Points, in no order, along strands that fork and pass close to each other.
In the rows, 128 means zero.
Two points are linked if the straight distance between their rows is under 67.4.
(660): [103 158 126 126 122 111  94 123 136 137 118 131 128 156 163 118 139 101
 133 115 142 133 148 125 112 144 127]
(21): [131 181 192  92 175 112 125 115 203 154 164 127 110 127 135  90 142  93
  57  92 126 144 182 132 138 144 100]
(715): [138 112 120 141 120  89 114 117  70 147 123 137 141 129  85 129 156 142
 145 156 111 110 140 107  93 144 102]
(440): [145 127 182 105 144 171 168 109 211 119 153  81 115  94  89 119 132 111
  64 167 125 128 152 137 138 124 121]
(723): [137 165 186  97 161 123 130 111 202 148 152 109 115 125 127 104 142 102
  71 119 129 140 177 133 131 139 101]
(948): [134 103  74 140 126 176 129 167  83 143  90 177 147 147 172 152  91 145
 151  82 140 143  74 124 170  94 166]
(242): [166  63 126 105 130 171 171 145  67 143 123 139 140  83  68 141 113 184
 134 129 135 127 107 144 158 114 121]
(770): [143  95 121 115 130 158 144 143  92 136 115 133 147 115 112 153 118 161
 144 139 128 126 107 125 138 123 127]
(904): [145  83  87 125 132 157 136 160  51 156  99 169 146 114 127 153 102 171
 159 100 133 137  83 129 167 110 152]
(887): [135 124 126 103 142 174 136 148 125 142 112 152 140 127 152 137 100 129
 116  96 133 136 120 134 169 115 150]
(384): [ 87 176 111 141 109 131  85 128 168 125 105 143 125 176 217 115 124  71
 126  87 161 146 136 135 130 138 158]
(499): [121 115 101 137 120 115 114 135  81 146 114 145 146 140 128 141 139 140
 155 133 124 124 121 112 115 130 127]
(275): [176  95 195 110 175 133 172 114 118 173 175 126  99  67  25 123 149 165
  88 113 124 137 147 134 143 134  76]
(788): [157  75 137 126 123 147 164 129  81 137 130 116 134  88  46 150 134 172
 137 165 126 109 115 122 117 122 101]
(569): [142  93 101 117 118 182 167 151 125 100 123 125 143 112 146 160  80 158
 143 131 122 124  83 157 167  95 164]
(408): [173 105 203 105 188 129 170 112 135 173 181 129  92  76  31 113 151 155
  80 104 122 137 151 130 146 138  71]
(841): [116 173 192 124 138  67  92  92 188 123 173  96  91 131 111  85 177  99
  98 129 141 129 187 130  90 174  77]
(542): [132 103  78 142  99 161 152 162 134  89 115 130 145 130 178 175  72 144
 153 125 114 121  68 139 156  80 180]
(240): [115 163 173 133 122  69  92  93 170 123 152 100 112 131 111  96 172  97
 121 146 139 123 176 126  85 174  89]
(435): [135 175 206 108 174  92 122  95 204 147 185 108  94 121 105  87 164 101
  67 110 132 146 190 129 107 155  77]
(568): [143  71  91 142 109 149 157 138  69 111 113 126 151 104  88 165 113 179
 176 167 114 113  88 116 126 112 137]
(730): [121 165 159 114 152  77  88 126 121 148 151 148 100 143 136  99 154 117
 107  88 134 133 160 117 100 154 105]
(332): [165 143 211 102 200 118 164 105 173 167 187 123  93  93  63  93 147 125
  58 100 117 146 163 129 148 148  74]
(87): [125 139 124 111 144 134 108 151  93 166 113 166 127 150 159 134 121 129
 124  82 135 137 123 121 148 124 129]
(147): [125 195 192  90 176  97 109 116 194 145 163 138  97 137 149  83 143  91
  65  80 127 145 185 130 133 149 101]
(311): [122 165 154 107 151 103  97 136 124 159 137 148 114 148 152 112 137 113
 105  86 131 134 155 120 123 141 117]
(393): [119 154 158 140 124  59  87 100 129 131 147 117 115 134  94  95 175 108
 132 140 128 114 171 123  82 173  92]
(559): [120 142 139 140 122  71  96 106 100 141 134 131 121 141 104 106 163 119
 136 140 121 118 165 111  94 159 102]
(209): [141  95 117 147 118 110 137 114  69 140 124 127 146 116  53 140 150 153
 154 172 110 103 133 109  97 137  97]
(96): [ 86 187 151 126 115 112  74 118 192 123 121 122 115 167 200  98 140  69
 119  99 158 138 163 141 120 161 137]
(254): [107 125  61 170  82 122 123 130 128  84 102 121 149 154 176 153 110 125
 176 150 117 128 106 115 116 114 171]
(832): [138  99  87 127 126 186 143 164  99 134 100 169 147 131 170 152  78 143
 143  78 135 140  85 138 185  92 177]
(432): [109 168 144 130 137  62  71 118  99 143 135 157 103 155 135  94 159 109
 130  97 126 127 154 108  97 160 112]
(578): [125 128 126 105 139 150 120 143 117 153 117 149 140 140 155 136 113 127
 118  99 135 136 127 124 146 121 136]
(315): [161  67  99 106 130 183 171 159  65 137 117 151 145  86 111 148  93 179
 141 108 132 135  97 152 182 104 159]
(114): [118 182 177 104 167  71  87 123 144 141 163 160  89 150 141  86 153 110
  93  68 130 141 174 118 105 158 102]
(570): [ 91 170  97 143 117 128  89 137 144 134  94 159 131 179 218 114 119  79
 127  69 158 150 122 120 130 126 152]
(123): [109 148 161 136 103 117 120  93 207  83 143  56 122 129 108 114 158  95
 118 187 142 119 165 136  89 152 112]
(662): [164  68 168 114 138 154 176 118 110 145 146 106 112  69  25 138 142 172
 109 157 130 118 129 133 129 123  90]
(150): [138  78  76 150 112 140 144 143  61 120 106 141 158 124 108 163 113 174
 179 155 109 118  90 114 128 114 142]
(516): [114 132  66 158 122 142 106 155  87 148  79 178 141 172 200 143 110 119
 151  76 148 151  89 104 145 103 156]
(312): [101 170 116 150 136  58  58 123  65 146 110 193  93 170 150  82 155 109
 142  84 130 127 135  95 105 151 130]
(383): [140 108  99 117 105 174 182 154 161  85 136  96 142  96 149 161  65 145
 133 150 107 112  69 174 175  69 177]
(696): [128 129 125 137 128  81 104 117  77 152 124 140 134 138 100 123 153 134
 143 140 114 115 144 109  94 150 105]
(602): [139  85  76 139 126 146 130 155  50 149  96 170 150 126 132 159 114 167
 173 117 130 132  83 110 151 109 149]
(849): [138  86 101 140 104 152 179 139 116  78 132  84 141  99 101 171  99 165
 154 186 107 100  74 146 124  89 138]
(916): [ 88 152 111 157  81  98  93  97 167  81 119  99 136 157 158 113 141  90
 171 169 134 119 146 131 100 168 139]
(813): [104 124  60 184  75 108 114 121 127  81  98 120 151 157 166 147 120 121
 185 160 112 122 116 118 113 123 163]
(567): [ 96 155 151 142  92 109  97  86 198  80 134  66 129 141 133 104 155  82
 139 184 140 120 159 140  91 169 121]
(792): [153  72 119 112 129 159 155 143  73 142 118 137 142  97  88 149 116 175
 146 137 131 127 105 134 144 122 123]
(980): [120 113  84 158 104 109 116 120  83 130 103 137 152 142 122 140 140 137
 173 159 113 119 126 113 110 130 132]
(773): [104 148  70 155 119 121  94 146  92 151  82 179 135 177 207 129 121 106
 148  76 154 146  98 106 132 110 151]
(712): [120 131 124 120 112 158 162 132 188  78 139  74 134 119 151 146 104 119
 120 179 116 116 107 158 128  96 153]
(243): [139 115 171 106 138 175 180 114 200 105 153  70 114  89  85 127 126 124
  75 187 125 118 132 147 132 112 126]
(819): [104 173 134 147 136  54  57 116  82 139 124 177  95 164 136  83 160 113
 141  99 123 125 148 102  95 162 118]
(102): [141  87 100 145 114 123 149 119  71 125 118 124 151 116  73 151 134 161
 162 178 112 107 121 110 106 131 110]
(818): [124 134 112 117 106 160 173 141 197  76 141  78 137 116 162 155  84 119
 117 172 104 113  88 167 149  77 160]
(892): [172 128 207 100 204 123 169 111 151 172 184 132  89  81  47  96 148 140
  65  92 120 144 160 131 147 143  76]
(24): [148 130 183  98 156 159 158 111 200 130 148  95 118 100  94 115 137 118
  66 152 133 132 159 134 138 128 111]
(35): [133 125 111 114 102 170 181 147 188  79 144  77 140 103 158 158  69 127
 122 168 102 105  68 171 168  74 164]
(494): [144 182 208  94 199 113 144 110 216 153 177 120 102 111 118  78 147  92
  43  94 118 154 186 127 146 154  93]
(112): [122 140 117 126 141 118  97 147  76 167 112 172 123 149 147 131 134 130
 139  91 129 133 118 110 133 129 130]
(670): [165  62 148 121 129 156 177 129  85 141 133 111 128  73  32 148 136 179
 125 155 130 114 116 130 127 122  99]
(597): [109 136 151 145 101 126 137  94 197  70 143  45 119 114  96 122 155 104
 116 212 133 110 152 138  84 138 116]
(326): [ 92 152 134 152  87  92  85  88 177  89 121  87 135 155 141 104 151  87
 157 175 137 119 157 133  97 177 123]
(137): [137  87 104 139 113 140 154 131  93 110 118 113 150 112  93 158 124 159
 162 177 112 109 109 116 114 120 122]
(636): [115 193 182  95 167  84  94 119 169 144 158 148  93 153 157  82 147  96
  78  73 132 143 181 131 121 154 106]
(337): [114 135 151 124 108 147 149 106 207  75 151  48 120 115 113 132 138 106
 103 205 131 112 141 147  92 120 125]
(902): [174  79 184 114 150 148 173 121 117 160 162 114 110  61  22 129 144 166
  97 133 129 133 143 140 137 122  87]
(375): [133 102  88 129 110 172 154 160 119 103 116 134 145 125 160 168  75 153
 153 124 119 125  74 147 163  90 175]
(924): [119 119  71 157  91 151 136 155 131  95  96 128 147 147 190 173  83 137
 161 121 115 128  72 126 134  88 183]
(817): [137 107 116 122 123 131 128 135  88 141 114 134 149 123 113 145 133 148
 148 140 128 123 121 117 120 128 123]
(93): [131 117 102 119 131 181 143 155 121 134 108 156 148 137 169 146  89 133
 126  93 133 136 104 135 174 105 167]
(59): [170  68 121  95 136 181 177 155  71 143 121 149 138  78  90 139 101 175
 122 111 134 137 109 155 183 109 143]
(720): [ 99 140  93 166  94  97  91 112 122 114 108 133 141 158 160 121 145 103
 167 145 134 126 139 114 111 149 145]
(278): [141  88  73 148 119 138 136 146  50 139  99 155 154 128 120 160 119 169
 180 143 118 125  89 107 132 113 143]
(767): [ 96 161  84 153 112 123  88 137 118 144  90 164 131 178 212 120 121  90
 139  75 157 148 111 114 132 122 153]
(771): [136  86 102 147 103 149 169 129 104  89 126  95 148 106  81 166 116 166
 154 195 107  94  97 131 108 108 128]
(400): [ 99 153 107 147 104 100  89 114 127 123 115 127 138 157 160 115 148 104
 150 134 139 127 146 124 103 152 132]
(403): [151  74  95 114 128 175 152 164  65 145 107 164 148 109 126 149  94 173
 147  98 134 138  91 139 179 105 152]
(641): [ 92 140  87 173  79 102  91 105 143  91 108 117 141 164 165 120 134  97
 182 161 127 122 137 123 111 155 153]
(89): [109 161 108 148 137  73  71 133  60 157 107 192 106 165 159 100 151 113
 144  82 129 127 125  96 112 141 131]
(470): [117 119  72 159  96 144 131 144 122  96 102 129 146 148 181 168 100 129
 169 129 122 131  88 119 126 103 175]
(164): [156 166 213  98 203 109 153 107 191 161 189 128  90 110  91  85 150 112
  49  95 119 155 179 130 139 149  79]
(135): [128 171 193 111 155  78 110  97 186 134 172 101  95 122 107  90 167 105
  87 120 140 137 184 132  92 158  76]
(222): [123 119  70 147 124 158 115 165  85 153  79 184 144 159 187 146 101 130
 154  69 144 145  80 110 159  96 159]
(609): [111 134 132 122 110 148 151 120 197  67 141  58 126 123 139 137 120 110
 117 194 125 113 122 152 106 107 138]
(510): [115 152 107 138 141  93  80 144  65 166 106 182 116 162 160 114 138 122
 137  83 132 132 120 101 119 131 131]
(126): [ 88 180 128 126 115 125  84 130 177 124 111 134 126 170 208 105 129  75
 116  90 158 143 151 136 127 142 148]
(982): [119 108  76 164  95 119 131 120 102  98 112 119 154 136 124 152 126 140
 179 178 106 113 118 112 107 126 143]
(413): [114 158 140 110 135 117  99 130 133 147 126 138 130 145 151 120 138 112
 119 112 141 134 154 123 118 139 124]
(743): [140 149 190  98 155 136 139 109 195 139 154 103 116 115 111 107 145 109
  74 134 131 135 172 133 126 136 100]
(935): [147  95 107 111 115 185 181 157 137  94 132 113 140  96 137 153  73 152
 131 139 114 119  75 171 177  85 174]

A fork is a point with three links, a tip a point with one. Leave the first point through the second and follow the links. Name the first fork or tip that comes.
(21); (147): (730)
(767); (570): (96)
(440); (24): (21)
(209); (715): (435)
(542); (924): (813)
(393); (559): (137)

A fork is a point with three links. Follow the links from the first point to the second and name the forks in between, in order.
(243); (147): (21)
(400); (636): (730)
(209); (150): (137)
(494); (660): (21), (730)
(311); (164): (730), (21)

Name the points in between on the shortest way along the links from the first point to the second, in order.
(326); (400): (916), (641), (720)
(112); (948): (87), (578), (887), (93), (832)
(408); (21): (892), (332), (164), (494)
(569); (712): (935), (383), (35), (818)
(715); (771): (209), (102), (137)
(21); (440): (723), (743), (24)
